Each row is a point on a landscape with many valleys, with its height.
A ball rolls from a point to the lowest of its 2 nearest points, and stops where none of them is lower. Distance is the straight distance between rows; heights are no part of it.
z_883: [124 125 134 156 143 150 141 127 108 104 141 116 148 176 110 147 132  79
 134 127 133 107 113 148 100 152 172 138 124 120 104 118 160 153 134 144
 179 121 141 134 178 104 126 137 127 118 103 132 101 140 158 150 140 103
 137  51 124 118  77 131 137 131 133 173 117 143  82 140 156 104 161 165
 129  96]  h=37.5
z_901: [ 85  88  95 112 103 163  85 141 125 125 123 127 132 128 113  98 166 150
 118 111 155 167 129 161  90 106 112 159 112 191 136 140 119 103 116 153
 178 156 102  80 129 163 133  86 123 141 117  96 185 113 141 140 146  73
 145  99 134 122  99 121 150 141 150 141  77 131  97  71 157 108 119 111
 121 144]  h=14.0
z_581: [ 81 139 146 102 127 142 135 109 117  88 121  93 150  90 146  97 189  77
  89 117  83  80 171 106 114 179 144 169 150 139  68 122 103 181 139 105
 126 141 189 121 206 139 122 133 138 165 161 170 134 154 130 132 136 188
 201 156 131 126 113 162 131 179 172 163  94 124 166 130 148 177  91 120
  68 151]  h=38.4
z_780: [169 138 139 112  90 103 134 162  96 114  94 167 117 101 168 107 125 164
  79 130 149  81 128 181 122  84 139 144 108 111 107 104 139  78 105 123
  89 128 141  73 132 131 183 111 107 109  65  98 117 139 130 116 157 125
 110 156 141 123 156  92 159 159 134 106 106  89  96 117 103  91 126 124
  91 136]  h=75.5
z_162: [122 200 204 143 194 105 101  91  68 119 153  96  97 182 135 184 114  91
 164 110 104  89 150 122 153 148 156 157 113  76 136 150 131 163 125 135
 114 112 148 140 111 120 137 165 136 122 128 149  90 136 139 111  73 165
  79 146 110 118 127 134  63 103 102  96 152 126 167 186 100 143  72 141
 125 102]  h=69.2
z_565: [118 139 123 130  74  98 139 121  94 128 103 149 155 167 120 111  88  84
 133 114 151 108 125 172  99  79 113 135 106 126 164 105 184 134 130 149
 147 138 148 105  96 113 146 102  70 112  49  96 109 113 123 146 111  47
 100  75 161 154 106 142 122 134 112 105 142 130  84 128 114  99 132 141
 145  63]  h=25.8
z_897: [115 135 129 132 128 182 157 124 135 113 160  95 156  75 129 149 152 122
 117 112 143 164 152  89 110 158 127 149 138 176  91 121 126 159 125 138
 143 142 133 118 176 163 154 101 154 154 204 138 163 111 119 166 151 135
 119 153 148 126 134 153 150 138 180 131 110 154 201 142 141 132 109 118
 159 178]  h=48.7
z_712: [111 154 107 116 128 153  99 146  78 115 160 115 130 141 134 137 140 102
 151 118 155 214 147  99 110 132 133 137 123 150 160 138 118 167 178 182
 157 140 130  98 109 167 162 129 164 147 138 128 137 115 122 121 130  93
 100 162 104 134 116 127  91  88 134 148 128 156 151 162 117  85 139 132
 154 102]  h=46.2
z_193: [134  47  94 130 137 119 112 133 195 106  99 174 103  79 101 101 134 243
 112 151 139 127 107 136 138 119 108  92 126 169 111 110 100  54 110 106
 104 144  83 142 121 109 101  77 104 143 144 106 170 123 123  87 139 142
 153 130 146  94 132 110 189 129 132 115  88 129 111  75 153 113 152 112
 136 194]  h=26.6
z_719: [130  99 163 126  72 102 123 149 206 166 116 128 119 133  98 130 118 148
 121 121 125  73 102 197 127 110 135 132 124 167 135 151 110  73 102 127
 140 117 128 128 113 120  85  88 103  97 103 110 125 165 129 126 129 116
 187  55 155 126 138  90 222 171 110 114 119 134  39  80 178 119  94 114
  86 145]  h=61.0
z_442: [ 79 109  71  77  57 113 140 147 136 128 108 149 175  29 132  87 138 127
  99 114 101 152 156 120 122  80  93 182 167 148  91 167 146 121 105  90
 107 136 128 129 111 164 139  83 101 134 161 124 195 103  94 146 131 121
 157 119 167 157 169 158 162 156 161 141 107 135 138  75 101 180  97 102
 125 170]  h=34.1
z_873: [113 186 134 108  75 139 128 119  67 126 132 117 157 142 128 139 108  63
 125  94 147 135 163 157  92  79 101 177 113 139 185 120 174 167 134 171
 147 128 170  47 123 155 164 113 104 138  79  98 114 121 142 167 123  63
  86 113 140 173 121 133  92 153 141 105 123 124 120 148  99  89 107 134
 128  69]  h=12.5
z_426: [175 158 161 135  88  70 144 195 129 142 108 174 145 105 191 119 103 138
  92  98 141  81 100 196 144  94 177 150 118  80  84 107 163  89 112 132
  84 114 160 112 109 116 182 143 112  90  66 104 104 139 109 106 152 127
 102 148 172 113 199  77 156 129 120 104 160  94  90 130 102 135 115 152
 111 121]  h=77.0
z_288: [ 73 130 113  97  76 137 169 109 128 143 117 133 174  78 119 101 108  79
 111  86 109 155 162 105 110  98  83 169 144 171 152 143 166 158 115 135
 148 165 148 104 122 148 118 102 101 148 148 115 171 111  87 162 125  81
 114 121 149 162 149 168 123 156 132 108 133 147 165  99 124 155 107  94
 159 148]  h=26.5
z_247: [ 86 126 163 139 135 192 140  78 141 124 148 104 110  93  93 119 128 176
 150 128 101 166 151  79 123 159 132 123 108 154 166 153 106 144 113 172
 190 143 162 162 130 160 105 146 133 166 187 125 187 102 158 126 110 158
  83 127 129  93 132 158 118 105 101  94 116 138 196 150 147 142 125 122
 224 127]  h=56.7
z_248: [118 101 147  90 165 147 141  89  98 194 147 100 107 149 160 105 121  90
 157 133  94 173 159  74 125 159  87 118 113 112 145 140  94 138 154 129
 159 151 109  94 172 124  56 178 149 156 143 178 102 137 150 133 140 142
 156 191  77 147 100 122  91 114  94  89 103 111 108 109 179 159 140  51
  90 177]  h=51.6
z_676: [150 120 186 111 135 149 102  70  96 112 139 126  73 161  23 115 102 150
 186 165 150 147 149  95 151 162  74  34  98 147 196 134 108 187 153 158
 124 138 112 155 139 106 107  89 112 144 141 128  95 132 128 110  82 116
 114 109  77 153  70 174 117 124  93 120 115 133 166 127 131  69 164 141
 139 113]  h=67.3
z_466: [179 135 129  96 137 129 109 148 118 114 108 143  97 119 160 115 130 195
 126 131 173 164 136 119 161 131 121 111 104 140 133 121  95 105 151 150
  78 141 125  86 111 158 166 127 159 143 147 102 143 128 129  69 136 164
  91 247  99 110 172  91 103 128 116  98 105  93 144 133 117  67 139  90
 111 155]  h=40.6
z_71: [112 161  91 161 149  76  83 126 103  81 114 141 161 156 170 129 146  86
 104 114 149  99 160 145 117 111 130 163 140  84  88  97 169 149 140 101
  77 129 133 143 114  97 168 138 111  99  81 143 125 106 102 115 121 117
 112 139 139 143 118 156  75 130 174 141 143 140 158 154  67 178 105 152
  99  89]  h=53.0
z_135: [131 125  62 115 136  91 183 180 107 151 134 164 186  92 207 133 115  82
 111 113 107 152  99 123 141 115 147 144 177  70  66 106 209 138 137 106
 120 123 117 139 102 104 175 165 136 115 119 135 140 117  94 150 146 115
 127 149 153 131 172 119  94  80 139 167 185 110 135 144  87 179 133 167
 164 145]  h=79.9
z_936: [ 80 102  99 124 112 129 154 151 148 111 139 157 152 124  76 123 108 101
 109 106 113 163  92 120 118 170 142 109 142 179 113 147 132 151 152 150
 164 165 120 186 127 109 127 126 145 123 131 132 144 144  65 145 125 116
 143  91 145  97 117 171 153  92 117 169 165 191 121  81 147 119 165 136
 159 162]  h=49.4
z_991: [128 103 149  98 129 161  79  81 116 135 105 117  60 158  78  86 131 176
 170 171 136 161 141 108 151 134  74  74  88 140 217 143  93 133 140 155
 140 144 110 119  94 152  93 110 125 137 125 110 143 108 151 105 100 116
 119 146  66 150  98 135 108 129  85 105 102  99 139 122 139  97 152  98
 141 102]  h=64.2
z_998: [120 110 119 170 141 101  55 101 145 167 116 139  93 235 173  93 121 126
 116 136 141 101 115 182 137  85 139 111  64 117 145 114 134  88 100 121
 144 140  86 123  79 103  95 123  84 116  47 104 112 112 166 123 155  81
 117 130 146 109 107 120 118 127 101  63  65  74  99 112 161 165 115  98
  97  87]  h=23.4
z_554: [211 131 148 169 162 123 168 153 193 137 148 127 134 101  99 175  88 174
 153 124 142 104  55 106 171 140 142  57 142 110 131 129 108 121 116 114
 102 118 102 187 116 101 120 140 147 110 176 148  93 152 106 101 101 156
 109 129 153 105 168 111 157  96 113 127 198 150 163 152 113 124 150 157
 159 177]  h=78.4
z_165: [164 129 101 186 166 159 123  93 141 147 156 127 132 164  73 183  95 112
 165 143 150 140  80  99 141 126  93 100 141 136 150 101 150 134 114  69
 122  78  70 164  93  81  92 139 116 102 154 138 100  86 169 171 134  88
 101  55 126 153 110 138 129 123 129 135 161 165 132 155 122 117 137 172
 145 103]  h=17.7
z_119: [ 76  53  66 120 117 118 119 129 196 114 109 167 121  76  87 111 142 212
 116 151 111 152 127 109 118 138 104 119 163 186 118 150  94  71 115  99
 128 133 101 187  85 125  83 109 127 138 161 113 202 107  88 122 126 156
 168 100 138  99 137 145 185 116 130 142 135 154 118  75 147 159 148 117
 160 182]  h=31.6
z_341: [134  88 135 103  84  65 192 125 164 176  89 207 132  85 134  85  65 135
 114 136  95 110 121 111 164 108  80  92 128  77 138  98 139 105 124 121
 105 171 143 122 125  74  99 111  84 140  83 147 110 153  53  90 112 140
 138 182 142 131 155 137 146 116  60  74 147 103 110 112 138 170 151  76
 133 180]  h=15.9
z_340: [112 135 165 117 148 137 143  84 160  96 130  84 114 119  83 114 160 147
 147 147  77  86 179 110 124 205 139  99 145 139 108 159  75 152 131 120
 138 137 179 193 172 125  86 150 147 165 174 154 131 158 137  96  88 225
 168  88 110 102 106 180 138 143 140 157 134 155 175 149 145 153 117 163
 126 118]  h=62.8
z_994: [ 74 156 146 151 134 130  36 129 119 128 141  91 125 215 144 126 158 105
 123  91 151 135 150 178 114 109 146 179  99 131 175 149 125 144 129 178
 168 145 137 106  85 167 127 142 129 115  93 107 151 116 142 118 107  88
 100 121 135 125 107 126  87 122 148 105  99 117 119 141 139 145  95 124
 124  52]  h=44.7
z_825: [134 106  81 183 173 147 117 129 165 126 152 114 125 163 103 176 132 150
 136 143 131 143  88 107 131 140 142 127 167 137 117 114 132 109 106  62
 126  84  73 180  86 109  99 160 143 103 166 129 137  94 152 152 134 119
 132  58 133 139 107 133 139 120 147 160 156 168 136 147 126 154 128 178
 150 113]  h=25.9
z_96: [190 112 136 176 143  94 133 145 172  85 135 117 128 119  71 164  90 124
 137 139 169  62 125 115 156 146  69 110 147 139 108 119 120 151 164  76
  64 107  90 165 156  55 108  77  92  98 129 170  72 136 103 114 127 139
 160 107 124 149 111 157 148 177 179 156 125 171 142 105  96 117 153 141
  81 180]  h=69.4
z_133: [133 144  82 136 147 163 118 145 100 116 148 126 137 137 131 136 133 138
 129 122 169 203 113 105 124 118 128 115 131 154 147 113 143 148 137 145
 126 135 101 122  78 151 173 126 168 125 152 105 158  96 115 129 129 101
  84 148 126 134 128 139  91  84 143 138 167 145 169 154  83 115 126 161
 169 117]  h=50.6
z_568: [137 145 128 127 110 136 187 106 131 168 133 129 177 102 109 137  81  73
 123  86 131 146 127 116 112 101  77 149 142 152 145 110 179 145 124 119
 138 149 121 120 103 105 105 113 102 119 141 130 131 100 101 161 130  65
 107 115 160 165 132 145 126 147 125  85 158 153 137 107 118 141 113 112
 154 163]  h=18.3
z_46: [128 117  70 136 152  92 108 103  81 139 108 141 146 169 205 131 150  77
 118 150 104  84 147 136 110  81  94 147 149  68  87 108 164  81 102  54
 111  96 105 115 128  93  97 154 105 103  58 146  78 106 141 196 149 133
 145  99 118 149  97 122  96 125 145 127 141 107  83 118 107 182 121  98
  83 121]  h=53.1
z_20: [ 79 107  85 102  69  96 141 144 189 111 109 152 150  53  96 101 137 168
 106 139  96 121 142 124 114 136 131 165 181 159 109 173 108  96 121 102
 113 117 143 189  88 147 114 109 122 128 153 119 192 127  84 127 116 175
 189  85 151 118 164 155 180 141 145 166 151 148 134  98 118 174 107 138
 143 145]  h=36.4
z_902: [152 149 135 144 104  91 184 184 113 155 127 164 180 107 176 135  99 100
  98  98 132 107  86 176 127 105 179 158 138  76  92 103 201 118 121 143
 124 113 148 131 113 121 179 157 112  93  93 120 129 137 109 138 138 111
 110 123 177 123 179  96 133 105 119 140 174 112 103 143 106 135 132 168
 152 112]  h=78.3
z_114: [131 165 151 144 131 123 138 102  89  86 127 114 141 155 120 167 140  90
 126 143 113  50 148 158 104 135 165 158 140  82  98 113 159 136  97  95
 130  88 176 147 174 105 112 144 122 109  80 136  76 144 167 160 123 144
 125  42 120 141  95 129 128 154 141 167 152 127  95 169 118 135 118 171
 118  64]  h=43.9
z_729: [104 136 146 118 108  96  92 171 144 127 153 128 136 164  74 121 108 104
 136  90 146 175  79 139 137 169 150 101 124 201 152 159 107 178 186 175
 141 156 117 153  96 135 147 130 171 106 147 114 134 152  81 116 105  86
 122 129 146 127 113 150 137  91 116 134 168 207 132  87 153  79 118 123
 120 158]  h=53.4
z_183: [ 51 123  71  87  90 111 156 142  96 148  88 150 151 111 209  86 179 102
 107 145  55 124 137 128 106  98 167 165 156  67 112 152 145 111  94 103
 146 118 171 101 134 163 149 166 141 143 106 124 161 137 132 159 131 144
 153 111 132 145 148 114  90 130 120 168 145  72  94 145 120 191 112 129
 147  70]  h=55.9
z_120: [176 115 136 108 160 152 105 122 121 169 113 112  77 145 157 112 138 198
 125 147 149 151 130 112 153 118  98 112  94 136 140 122  82  85 108 125
 103 138  85  84 112 147 105 147 146 138 156 120 130 118 154  95 152 155
 107 237  86 115 144  94 110 143 120  81  92  76 132 114 149 110 135  64
  85 177]  h=45.0
z_679: [105 101 118 133 142 145 166 145 117 156 136 158 131 124 121 117 120 132
 143 129  98 172  88 114 120 173 170  97 133 118 119 133 122 130 145 175
 188 146 130 149 145 124 134 170 158 153 135 128 128 147 120 126 126 127
 138 118 123  93 130 113 128  59  88 154 151 145 110 135 172 116 175 130
 183 129]  h=44.9
z_409: [ 98  94 106 160 134 153 120 165 154 144 143 120 157 141 132 138 161 133
 110  99 139 146  96 168  96 113 167 163 124 173  92 125 138  94  96 136
 170 141  89 118 120 146 125 110 131 123 134 108 185 125 148 140 166  86
 143  80 171 101 121 102 176 131 151 130  87 135  89  87 183 134 113 137
 123 153]  h=22.2
z_335: [171 119 132 163 137 101 164 155 180  95 146 110 140 101  89 179  96 125
 144 141 144  69 121 115 144 162 130 120 182 125 101 151 125 141 148  82
  87  97 129 197 150  78 107 123 134 111 136 166  72 147 102 125 137 162
 163  79 126 135 135 156 149 142 164 198 173 171 126 135  87 145 156 175
 120 151]  h=67.7
z_154: [101 136 115 118  95  61 124 140  90 110  83 172 131 195 172  82 124  98
 118 139 134  98 143 176 109  95 142 130  96  92 129 119 163 117 129 149
 123 153 160 113 112 114 149 119  92 108  17 105 107 139 116 120 118  99
 107 126 137 135 106 136 104 121 104 115 120  99  71 138 120 132 133 122
 129  58]  h=33.4
z_753: [ 90 114  79  94 139 116 160 164  92 187 103 153 142 130 219 106 178 128
 135 142  66 154 109 136 127 134 167 152 150  58 104 148 126  99 107 122
 149 113 130 125 123 169 141 199 172 136 119 126 143 142 138 135 139 155
 160 150 110 126 156  74  97  79  97 162 174  75  87 140 147 168 131 121
 147 100]  h=52.5
z_981: [158 135 124 161 146 159 159  88 127 157 149 114 160 148  90 163  82  63
 150 111 148 128 102 112 111 116  76 124 137 148 145  91 180 146 117  89
 152 109  94 125 118  78  81 121  98 113 136 135  93  87 159 185 136  53
 107  58 149 162 102 145 128 150 133 111 138 159 116 124 138 121 128 140
 144 127]  h=6.6
z_201: [ 88 101 161 122 110 176 106  80 136 132 109 134  69 103 106  89 123 201
 145 154 101 163 147 102 141 132 116 115  83 132 201 138 110 110 123 192
 181 167 161 117 106 162 101 121 118 160 133 108 196 106 162 103 111 143
  93 166  97 100 134 130 114  97  82  93  82  95 146 131 139 127 163  99
 208  82]  h=60.7
z_878: [174 119 115 123 120 139 154 133 115  98 102 135 106  75 133 143 145 170
 101 162 129  83 142 149 108 100 115 143 144 110 103 104 125  76  93  86
  88  95 120  98 176 123 145 106 103 127 106 120 103 124 154 144 160 155
 148 119 111 132 114  94 182 188 162 146 101  99 105 112 106 109 156 149
  88 145]  h=73.8
z_448: [144 129 105  91 109  58 178 147 125 144  86 206 137  83 160  92  74 128
 113 133 114 131 129 109 179 107 129  91 134  63 120 104 157 131 145 125
  80 156 156 116 103  95 163 132 105 143  94 125 136 144  66  77 102 147
 102 223 138 129 185 139  94 112  64 103 157 100 138 147  81 144 152 113
 151 136]  h=25.4
z_111: [231 131 140 130 144 115 119 137 136  87 115 125  99 106  81 146 125 157
 143 160 190  86 120 129 148 119  57  74 120 138 129 109 106 130 156  96
  38 104  79 123 144 101 156  64 118 103 135 127  68 133 111 107 130 136
 135 144 104 153 116 120 159 175 161 141 134 143 141 102  92  60 156 142
  65 167]  h=71.2
z_375: [ 91 144 128 119 126 176 133 108 112  78 128  79 159  73 152 130 198 102
  90 122 114 111 169  94 110 163 152 169 149 141  70 104 129 176 113  98
 133 131 175 113 202 154 134 112 146 171 175 157 157 115 138 163 144 155
 155 132 147 130 129 164 127 161 189 173  86 126 192 171 128 171  81 140
 123 140]  h=43.5
z_57: [127  98 136 103 115  96 189 117 134 144 104 153 137 104 124  93 106  99
 127 134  86 112 145 110 135 136  97  96 137  96 119 119 134 132 138 106
 119 156 132 127 166  98 100 132 113 136 120 154 107 159  95 127 122 161
 165 136 110 144 114 143 131 146  96 117 146 124 116 107 132 157 152 103
 112 166]  h=24.6
z_144: [130 141 110  86  86 179 170 133 159  81 140 109 135  45  65 147 138 158
 122 160 113 147 142 108 121 165 150  95 180 183 113 184  91 130 136 126
 123  99 170 186 163 162 168 129 148 161 206 115 152 126  86 165 137 196
 136  85 151 111 163 167 169 114 152 189 177 161 183 140 100 105 136 154
 170 129]  h=56.9
z_661: [ 99 206 195 117 148 132 117 106  72  97 162  82 129 129 134 166 144  84
 142  93 100  97 166 118 122 161 174 181 126 110 125 139 120 197 144 147
 132 109 199 120 153 156 147 154 144 153 145 166 109 148 151 124  95 142
  95 139 123 133 133 141  82 133 137 124 119 134 174 196 121 137  68 143
 132  98]  h=65.1
z_583: [146 177 149  89  80 147 115 117  65 134 131 119 102 133 136 138 113 116
 119 123 154 127 172 132 107  86 104 161  84 133 190 123 118 122 127 160
 143 126 164  36 134 157 152 121 107 131  86 108 106 127 168 143 142 103
  83 182  94 154 133 101 110 165 132  92  68  90 122 138 114  68 129  96
  94  95]  h=26.8
z_197: [ 64 127  84  68  96  78 160 138  77 128  83 166 156 104 197  65 151  58
 103 146  48 110 152 120 125 108 144 142 163  69  93 157 149 150 140  96
 114 130 188 100 165 128 148 148 130 131  99 147 126 152 105 150 116 145
 175 144 122 162 129 152  81 144 115 167 137  94  86 125 106 187 125  97
 109 102]  h=59.0
z_332: [146 140 111 133 174 108  91 112  96 181 124 103 135 192 189 150 166  54
 132 153 119 111 110 144 128 102 107 139 150  84 102 135 141  92 104  78
 110  75  77 115 127 126 118 169 140  89 108 137  78 108 144 198 150 129
 145 101 107 159  90  96 111 114 130 122 168 124  80 108 121 150 100  95
  55 129]  h=56.0
z_487: [138 124 133 182 152 168 138 165 138 145 170 118 163 163 126 162 122  88
 118  99 155 153  65 149 108 140 180 151 113 156 106 108 163 140 134 170
 183 123  98 114 134 122 160 136 138 118 141 121 133 125 157 154 168  59
 105  95 157 102 121 106 152 113 147 130 103 155 115 128 178  98 134 161
 138 138]  h=29.9
z_733: [159 174 146  82 114 155 107  99  68 153 160 114  90 134 125 151  97 107
 161 118 160 181 162  95 119 107  73 126  74 141 205 120 102 137 163 172
 150 136 123  56 121 154 128 125 114 136 119 127  86 116 167 121 125 100
  83 208  85 141 131 107  88 130 102  81  74 100 116 134 127  47 148  95
 112  96]  h=34.4
z_235: [115 134 155 137 153 189 127  88 141 105 166  92 126  91 109 129 127 147
 132 128 145 186 184  68 138 158 112 126 116 172 152 129 108 162 135 159
 158 162 142 132 146 166 126 116 149 164 208 144 177  99 140 129 125 155
  91 193 127 110 130 172 109 126 150  97  91 133 220 141 142 132 123  95
 194 153]  h=52.9
z_932: [182 108 135 131 130 154 138 117 130  93 110 123  97 106  80 144 137 179
 140 166 154 113 123 129 129 134 112  81 125 142 129 109 112 113 118 120
 103 108 104 124 160 121 131 101 128 134 136 112 111 133 138 123 133 144
 142 110  95 136 103 113 159 154 133 151 127 130 127 128 127  71 170 157
 113 133]  h=72.0
z_562: [187 120 166 140 104 104 183 178 184 114 126 116 141  92 103 165 100 130
 135 145 158  47  99 176 139 140 163 117 161 121 109 156 135 103 135 140
 105  99 161 161 167 115 142  94 114 104 101 144  59 177 114 126 132 139
 169  63 138 100 152 103 190 139 134 200 153 134  78 117  99 108 172 174
 116 129]  h=65.4
z_814: [112 143  90 155 141  86 122 122  99  85 115 145 160 150 179 141 154  97
 114 144 105  79 144 148 107 109 152 176 152  58  76 105 175 114 105  73
 102 100 148 153 133  96 135 160 110 102  73 138 105 123 136 150 130 138
 124  83 131 143 116 130  88 124 154 165 167 121 113 166  87 176 123 158
 127  73]  h=49.1
z_639: [130  56 108 164 144 119 113 121 190 162 106 146 106 121 123 115 132 200
 104 134 121 108 117 137 131 102 109 121 107 147 106 103 107  59  83  80
 122 137  65 140 110  94  69 110  90 133 133 136 160 119 154 105 152 127
 159 132 140 105 119 116 173 160 131  78  59 106 111  74 180 161 126 100
  98 187]  h=21.3
z_665: [ 83 116 107 198 172 170  45  98 149 140 135  86 111 194 144 128 172 141
 115 118 124 138 130 144 108 102 140 155 114 122 151 119 135 117  92 127
 162 126 100 139  97 154  95 143 140 122 137 127 168 103 166 131 125 110
 122  84 132 109  93 124  98 132 155 119 109 113 144 141 142 192  97 147
 145  81]  h=37.8
z_784: [133 103 109 108 171 146 115 113 118 189 132 100 110 155 156 103 135 135
 137 134 134 180 147  89 137 116  70 115 109 132 135 132 104 117 127 117
 132 157  74  86 125 130  83 145 139 147 150 149 145 115 136 118 154 130
 129 208  82 127 112 123  82 129 115  84  96  87 124  94 140 153 133  58
  87 185]  h=48.3
z_328: [129 140 168  99  72  94  88 173 190 128 146 129 135 134  62 115 113 119
 138  96 152 142  82 164 141 151 124 100 140 214 155 172  94 155 177 158
 120 136 128 146  99 134 128  88 160  83 158 102 123 155  78 119  98 101
 162  95 142 148 127 130 182 134 126 140 178 199 105  65 136  67  96 116
  92 177]  h=56.3
z_737: [194 159 131 101 134  98 166 164  96 110 112 176 118  92 157 134  91 142
 120 137 155 134 120 124 169 124 155  93 114  96 118 103 132 132 161 164
  76 137 154 100 133 127 203 128 136 155 109 109 122 148 101  76 128 159
  86 233 120 115 193 100 100 101  89 113 142 100 150 165  82  73 158 121
 135 130]  h=33.8
z_749: [195 170 174 177 183 131 115 164 117 105 153 112 113 161 135 169 126 166
 140 109 172 105  75 150 147 132 193 121 100 111 117 115 123 134 121 168
  98 107 122 137 117 136 183 148 155 115 147 108 114 148 147  85 116 139
  73 158 141 104 154  88 133 102 133 112 147 137 144 170 118  80 118 175
 125 113]  h=75.0
z_457: [157  77 131 100 105 145 131  92 134 106 118 143  87 122  25 129 109 159
 161 188 166 138 130 102 135 143  62  25 131 167 170 114 105 134 147 112
 118 116 101 143 154  94 109  73 106 141 123 116  93 115 105 140 124 120
 140  73  86 153  71 160 170 135 102 165 126 144 118 104 127  53 193 146
 119 115]  h=70.0
z_781: [173 180 198 157 201  93 100 130  98 126 145 109  93 199 133 183 116 107
 162 123 136  78  87 148 163 133 168 115 100  76 124 143 127 147 118 141
  94  96 117 154 126 116 155 156 132 102 118 134  61 150 136  97  94 151
  87 128 120 132 130 103 111  96 100 103 164 139 135 164 114 113  95 157
  92 107]  h=72.3
z_446: [116 153 177 165 163 179  99  77 135 109 163  91 112 130 125 130 117 127
 102 105 132 128 194  96 128 135 122 159  88 132 163  83 120 170 118 171
 158 180 161 116 149 139  91 116 120 155 141 158 170 111 171 123 137 139
 109 192 130  98 113 158  79 155 158  81  41  85 187 144 131 148 126 105
 165 131]  h=57.2
z_785: [ 97 104  75 200 174 145  89 122 170 130 135 104 133 159 151 159 177 166
 114 129 126 132 121 120 112 113 147 173 155 119  99 102 126  89  81  66
 121  94  72 178  88 118 101 146 135 116 161 132 169  91 151 134 132 129
 140  83 143 118 111 113 119 125 174 138 128 141 143 139 134 200 103 162
 137 107]  h=31.8
z_453: [104  94  89 127 160 158 164 125 109 178 124 137 132 128 175 115 145 134
 142 134  93 184 103  94 125 135 141 110 135  94 122 123 133 110 112 130
 170 133 102 127 127 132 116 178 164 146 136 130 150 114 137 134 146 134
 144 146 115 122 133 101  98  82  93 130 149 105 116 145 147 158 146 126
 167 135]  h=48.8
z_818: [132 111 163  96  82 106 108 160 179 165 133 124 131 147  88 120 127 119
 142 117 129 125  85 191 131 136 124 116 132 194 141 175  96 111 160 147
 157 121 117 111 125 135 103 101 140 103 127  98 115 164 123 142 132  96
 197  60 131 144 122  90 203 150 112 139 136 157  45  58 184  74 100 102
  75 163]  h=59.1
z_417: [206 142 162 181 155 121 119 166 182 124 153 130 124 133 111 166  99 193
 137 112 175 110  43 149 166 129 167  93 118 138 132 106 121 120 111 127
  92 104 106 157  91 123 156 129 151  92 172 115 121 146 130  94 113 128
  91 119 168 107 164  90 166 105 128 113 177 159 146 150 118  88 115 174
 147 137]  h=76.9
z_870: [ 73 136 113 111 106 108  82 139  82 109 104 144 114 196 166  94 153 119
 138 141 127 139 146 158 102 111 154 153  86 104 158 148 130 124 144 179
 161 149 163  94 118 167 149 135 134 125  51  97 130 136 142 107 115 105
 122 133 107 125 108 114  86 106 107 134 107 103  76 144 135 118 138 122
 133  45]  h=39.7
z_67: [ 87 180 180 141 143 154 123 103 111 136 166  93 120 138 159 149 113 102
 120  80 105 121 180 100 130 139 157 187 105 109 149 119 125 166 122 155
 174 159 173 106 135 142 103 148 126 156 133 161 139 134 173 116 117 144
  89 186 134  95 143 140  81 128 127  75  58  97 168 164 146 158  91 101
 161 122]  h=60.5
z_673: [135 157  91 114 130  99 111 136 101  98 111 135 146 129 148 119 134 117
 122 125 150 138 151 124 134 108 109 138 147 105 121 119 144 152 142 105
  66 128 116 121  96 136 179 120 140 107 125 128 139 111  96 108 118 123
 115 169 119 160 132 148  91 139 151 134 161 138 165 143  61 139 113 139
 102 115]  h=55.2
z_287: [112 136 175 104 113 111 167 119 120 127 129 123 138 102 137  97 121  79
 111 110  84  91 157 119 117 154 138 141 125 114 112 133 114 157 149 140
 131 153 166 108 199 122 126 134 129 150 123 160 113 177 118 125 131 162
 166 169 112 135 124 142 129 157 126 116 105 134 132 120 155 141 127  94
  87 154]  h=31.4
z_840: [ 96 125 124 108 114 174 150 111 167  84 124 102 125  80  90 109 179 161
 124 156  96 132 154 108 109 193 168 123 149 169 102 170  76 127 136 147
 153 118 169 180 178 156 141 136 150 176 197 123 170 140 129 120 118 223
 151 101 132  89 136 164 158 126 157 172 136 154 188 137 143 117 131 154
 156 112]  h=59.9
z_428: [144 150 100 104 107 163 171 152 110  75 145 126 157  45 125 146 142 117
 113 137 121 164 130  92 139 150 149 109 178 152  79 139 135 169 146 116
 110 105 144 131 173 151 205 117 161 147 197 130 141 123  89 172 149 153
 124 143 150 146 157 161 136 118 167 188 160 149 195 154  90  93 140 144
 166 144]  h=53.2
z_886: [112 101 155 108 173 170 119  65 117 184 142  78  91 148 129 114 154 131
 186 139  78 174 150  83 128 176 104  98 120 118 152 172  79 147 144 126
 167 132 119 137 151 147  64 192 170 148 169 155 116 125 167 123 100 163
 156 129  77 137  97 131 110 112  93 107 122 139 128 130 190 156 130  90
 121 148]  h=54.9
z_211: [134 177 122 102 149 155  51 119  75 118 167 100  86 161 136 150 139  97
 168 126 162 211 167 100 110 120 104 138 101 127 179 143  95 165 203 188
 145 137 118  83 114 181 140 130 156 128 135 134 101 111 153  96 120  99
 104 190  74 126 107 114  74 100 120 129  85 118 124 146 125  68 149 116
 120  82]  h=40.8
z_464: [150  99 150 151  82  65 142 201 205 144 126 157 142 124 128 147  93 156
 129 120 151  69  78 198 152 119 142 137 158 126 123 141 137  76 129 111
  90  87 142 152 109 100 109  97  97  82  82 127  84 150 100 121 130 109
 186  54 174 120 165  76 205 129 122 164 150 134  40  97 119 135 126 151
 115 139]  h=63.2
z_612: [140  87 133 165 152 124  83 101 178 177  98 145  79 183 144  99 123 208
 113 145 125 111  90 155 162 110 126  92  75 120 144 101 111  68  75 102
 116 127  66 140  79  97  72 128  98 119 115 121 137 126 171  94 152 108
 124 146 138 100 130 101 158 144  93  61  79  88 122 122 180 155 108 102
  99 140]  h=14.4

For each start below, name the point where the ball stops.
z_46 | z_901
z_818 | z_679
z_71 | z_901
z_676 | z_341
z_332 | z_901
z_661 | z_341
z_840 | z_341
z_248 | z_341
